Each row is a point on a landscape with many peaks, with its height.
From any point a climber steps to the highest of the 2 points nearest to it. It stops when none of these is higher. Distance is the straight distance between rows; heights are no part of it.
gorib: [ 92 113 146  72 174 131 106 156  44 108 161 139 115 136 104 140 135 105
 116 142 113]  height 363
Bet: [119 105 108 125 146 138 125 154 151 129 123 110  95 145 149  90  65 141
 170 140  46]  height 38
Deti: [126 118 145 150 109 127 108 102 135 156 142 131 103 102 140 122 139 145
 170 135 127]  height 605
zunu: [115  91 159 162  93 129 115 144 134 137  87 128 166  85 112 141 161 137
 177 128 135]  height 841
biv: [152 147 115  99  87 119 156 145 163 163  72 114 132 180 123  80  92 166
 122 119  69]  height 857
sil: [111 149 137 138 160 155 117 116  46  84 140 131 141  88  98 157 127 117
 111 152 171]  height 552
mubi: [131 119 146  71  87 113 158 170  94 138 131 110 158 109 134  84 182 159
 113 116  93]  height 827
Vufu: [137 129  89 174  84 154 171 178 139 107 129 108 188 149 135 136 182 127
  90  67 156]  height 846
nubo: [113 133 116 185 154 157 143 164 144  83 159 130 177 130 124 161 155  85
 107 110 175]  height 695
ser: [137 124 156 107  65 125 149 160 129 172 118 101 142 126 125  87 163 152
 146  94  88]  height 858
liko: [145 158 117 112 118 120 134 123 123 116 177 171 136  91 130 117 182 141
 109 137 156]  height 778
lus: [ 94 111 140  75 167 130  93 124  62 141 175 164  81 135 125 127 129 132
 152 144  92]  height 462
vuda: [155 161  97  62  94  94 173 101 140 137  98 119 121 146 164  84 102 196
  73 137 100]  height 813
vadu: [121 133 150 161 129 146 119 126  80 110 109 103 142 111 108 148 131 111
 118 155 156]  height 519
Zunod: [150 147 127 142  79  86 159 157 151 110 163 187 193 121 114 131 185 146
 129 104 149]  height 823
miv: [144 140 130 155 152 126 119  85 156 131 131 114  92 135 141 148 112 107
 100 176 183]  height 254
zukis: [100 140 143 143  71 135 138 174  83 127 130 125 145  93 116 123 181 164
 172  83 116]  height 798
Tik: [109 104 127 108 147 136  93 112  93 157 195 150  71 126 141 128 142 145
 199 126  97]  height 578
Gibuk: [107 141 139  43 130 138 130 129  83 145 164 127 115 103 150  85 146 159
 109 124  85]  height 721
Lam: [106 180 124 148  75 135 151 159  79 110 120 136 144 130 107 140 180 151
 133  74 142]  height 807
ren: [116 177 111  87 138 127 111  96  85 120 158 174  88 111 121 150 161 138
  99 136 166]  height 693
Mugan: [105 100 141 163  93 113 111 137  98 118 131 159 149  88 118 153 176 154
 210 125 135]  height 820
Sebu: [107 101 137  97 118 128 124 121  72 153 144 126 103 127 155 109 130 183
 194 130  67]  height 570
zefu: [128 155 132 111 139 146 141  86  92 112 107  91 131  92 156 123 112 160
  72 168 157]  height 200
sir: [117  79 154 143 148 100 109 123 151 131  73 162 144 175 103 151 103 102
 144 187 113]  height 851
Rom: [132 131 101 146 145 109 115 111 151 107  80 156  87 143 129 126  63 152
 147 192 100]  height 488
sadib: [152 129 116 112 107  85 129 148 157 137 179 162 130 186 104 126 171  85
 114  70 126]  height 314
niv: [137 160  83 114 108 102 127 128 160 129  61 138  66 187 106 113  63 154
 135 139  88]  height 370
govo: [130 101 157 161 165 169 127 128 196 148  89  67 146 111 154 112  75  91
 125 126 119]  height 444
rep: [109 103 127  76 182 138 126 171  38  91 154 104 140 160  91 144 131  89
  82 126 131]  height 312
Fenin: [175 139 129 111  97  85 135  94 193 178 112 125 110 199 115 130 103 123
 113  99 137]  height 330
vud: [123 109 116 155 151 133 117  84 184 157 132 110  78 117 176 122  78 152
 204 134 109]  height 685
zodop: [113 136 148 187 104 171 131 156 102 114 101  71 164 107  96 150 137 106
 141  89 153]  height 903
bok: [142 136 143 138  91 104 133 142 150 130 166 164 156  85 121 113 179 136
 148 127 137]  height 808
pufe: [115  95 140 162 165 145 128 138  91 102  76 101 144 129 114 129  44 132
 155 184 105]  height 637
lovuz: [110 174 130 108 129 149 152  95  89 119  86  66 110  92 159 112  77 191
  98 150 140]  height 184
fitun: [144 129  73 123 135 134 108 152 153  87  68 113  85 119 117  94  57 138
 143 166  57]  height 469
lele: [141 102 155 150 141  79  94  78 180 142 126 181 121 140 120 149 128  85
 136 158 156]  height 844
retu: [187 139 127 120 102  76 126  88 174 150 170 157 124 141 124 132 145 118
 106 134 159]  height 879
liku: [124 122 144 111  89 128 143 143 138 180 100 103 115 153 132  90 111 159
 159 110  68]  height 905
Tiga: [117 106 153 157 130 130 106 101 169 170  96 122 110 127 141 134 111 115
 168 106 125]  height 561
Veru: [173 164 120 126  90  83 133  80 155 145 140 138  93 141 129 145 141 142
 104 140 205]  height 859
zegeg: [113 164 123 124 141 169 144 119  98 137 117  57  80 105 158  99  52 175
 133 132 113]  height 158
rovu: [150 107 144 156 142 134 122 114 188 134 148 115 144  99 147 117 147  87
 110 153 150]  height 801
pebus: [147 159 106 112 101  97 135 109 189 169  77 130  80 208 113 122  70 150
 136 107 111]  height 344
pasu: [110 149 135 161 123 115  89  97 119 143 147 152  69 138 109 159 145 116
 158 112 159]  height 720
Fazoz: [131 115 131 163 135 126 156 163 199 111 127 146 189 109 148 137 170  75
 126  53 159]  height 734
Ver: [121 147  96 155 172 162 133 152 100  79 179 158 153 126 120 165 155  99
  87 140 178]  height 654
Tuva: [ 84 174 113  63 146 160 127 133  61 106 161 166 131  84 113 152 154 142
 106 100 131]  height 520
gema: [121 141  96 136 130 145 134 120 113 121  96  92  80 117 152 108  51 188
 171 144  81]  height 125
toduk: [107 162 119 101 134 158 139 163  72  99 161 132 145 103 118 129 168 134
 106 102 133]  height 454
fadig: [112  99 152 139 152 117 104 126 139 147  95 115 112 203 109 154 111  64
 122 125 114]  height 696
dofuz: [108 117 154 133 148 140 140 121  48  99  73  90 161 120 112 127  63 143
 121 169 121]  height 680
Nuduf: [137 115 100 159  86 108 168 177 157 112 127 152 202 161 116 148 184 118
 113  75 160]  height 836
Zinup: [109 154 132 141 131 153 104 112  95 140 159 120  74 100 129 136 138 143
 155 118 149]  height 657
Por: [120 115 151 148 196 165 101 117 116 119 176 107 107 109 122 135  93  82
 124 173 150]  height 345
babid: [127 135  82 124 138 123 123 127 146 128 127 119  47 144 155  95  57 168
 178 137  63]  height 83
vuni: [130 119 155 162 175 171 122 119 148 130 137  66 124 113 136 118  76  85
 119 156 137]  height 396
lizo: [100  70 164 138 193 123  94 138 146 133 128 123 112 169 121 143  90  58
 147 145 103]  height 565
lavi: [125 127 144 164 120  86  92  81 161 145 128 177  97 132 112 162 141  92
 162  98 165]  height 772
bubo: [167 118 131 142 125  98 123 108 182 126 171 165 150 106 130 125 164  98
 108 159 164]  height 848
Senu: [207 134 144  94  75  73 119  93 191 180 127 151 152 187  99 151 114 135
 112  87 128]  height 325
kozud: [121  90 123 119 111 117 134 119 123 152 115 138 121 131 156 106 104 191
 211 147  59]  height 533
Kagan: [108  62 159 135 187 122 100 132 177 144 147 126 112 133 155 118  91  80
 171 136  92]  height 687
rud: [185 121 143  99  81  70 122 130 178 158 146 157 164 178  91 140 152 102
 124  60 123]  height 321
guno: [147 107 140  99 121 101 130 155 178 159 173 123 129 165 124  98 162  80
 118  82  99]  height 298
gavu: [128 153 113 192  96 170 156 154 132 111 106  83 175 123 119 151 163 112
 105  76 166]  height 864
piri: [142 155  81 111 119 117 141 137 143 103  53 122  96 152 126 106  70 162
 107 162  85]  height 405
vusi: [112  98 143 136 165 133 101 105 167 165 162 114  78 134 163 113  96 107
 182 111  91]  height 897
ririn: [163 108 127 127  66  86 152 164 156 127 120 161 204 142  94 139 188 133
 126  96 147]  height 829
bib: [135 137 113 108 147 134 125  78  87  94 128 123 141  98 148 145 141 136
  55 178 180]  height 216
dagu: [143 122 136 156 130 169 147 127 166 148  71  62 157 135 134 122 103 117
 102 146 130]  height 478
Pekas: [120 110 149  37 118 104 153 143  99 132 147 127 159  99 158  71 155 169
  99 149  78]  height 794
miko: [139  98 122 137 116 121 131 104 183 165 123 132 114 105 168  96  92 178
 202 136  80]  height 581
rofad: [116  93 160 161 111 148 129 169 129 121  79  87 182 105 100 150 154 107
 141 124 145]  height 863
puzek: [129  83 150 149 172 143 109  99 182 174  64 126 112 121 166 131  84  98
 180  74 121]  height 500
fep: [132 147 130 138 169 153 105 110 143 128 178 120  88 119 129 136 133  88
 106 146 162]  height 294
Suli: [106  93 142 135 152 147  94 144 122 138 191 130 107  96 136 126 148 114
 189 116 112]  height 684
Duni: [108 126 143  97 143 140 143 123  79 104 100  94 149 106 148 104  87 158
  99 167  91]  height 726
Vuv: [116 125 144 128  71 113 152 190 133 136 127 124 163 118 106 110 188 140
 157  68 110]  height 826
rizes: [154  82 152 128 138  78 115 110 179 141 101 181 160 164 113 141 122  96
 126 188 129]  height 923
dinu: [123 187 117 149  72 113 133 111  97 129 119 153 109 126 106 150 176 160
 129  99 169]  height 828
zamek: [113 142  69  81 173 190 152 160  76  94 191 160 158 117 129 159 142 118
  60  99 150]  height 517
Vig: [126 172  99  78 110 112 135 101  87 106 155 182 134  99 130 136 181 161
  84 117 160]  height 747
Vuf: [124 116 145 133 139 120 107 144 153 127 192 173 126  89 126 117 168 108
 156 132 134]  height 765
noz: [115 141 113 196 132 151 163 155 178 104 148 137 189 132 151 150 161 101
 111  68 177]  height 715
gatat: [ 96 162 118  99 152 143 108 118  43  92 144 161 118 117 104 167 147 124
 100 126 156]  height 614
sesu: [140  92 143 152 136 131 135 159 191 116 138 120 183  93 136 122 172  78
 117 118 149]  height 760
taven: [151 174 101 140  99 109 134  93 115 117 132 147 106 132 125 153 171 148
  94 127 204]  height 843
Kimot: [168 153  96 105  95 114 171 113 164 149  79 103 117 174 145  99  97 172
  81 143 115]  height 831
Debuk: [125 115 100 154 161 138 114 134 123  82  73 123 112 126 122 126  39 139
 148 190  85]  height 567
voz: [135 135  78 108 160 163 130 132  85  86 174 145 148 109 138 148 158 117
  55 132 169]  height 601
Nuv: [114  89 152 150 150 119 107 129 114 121  80 125 141 187  97 168 117  79
 118 171 132]  height 779
Nilov: [130 142 119 140 115 144 140 162 112 114 148 118 148 124 122 124 179 113
 103 108 142]  height 430
visek: [111 137 105  88 190 173 130 167  60  91 185 139 138 124 102 150 134  84
  84 119 147]  height 401
mipar: [131 133 148 182 131 161 125 107 130 131  83  67 138 120 119 150 107 108
 112 145 167]  height 499
Rel: [118 153 118  75 119 114 156 108 107 113  87 114 130 130 157  91  98 180
  88 151  79]  height 780
Setur: [144 140 124 154 146 128 115  90 114 104 137 138 123 104 134 155 151 114
  89 186 191]  height 232
zepi: [114 130 141  94 129 132 125 129  96 155 144 116  87 138 150  90 111 161
 135 134  79]  height 634

Call two points neighbours if one is among the 2 nearest of the other. Go from one point of each pair to the other, from neighbour to neighbour, staying as high as possible. Name the lowest point that can't be avoided.
retu / rizes: kozud
bok / retu: zukis
rizes / vusi: lizo

Where does a climber stop that starts at each point below?
Tiga: rizes
rep: retu
pebus: liku
Sebu: liku
Rom: liku
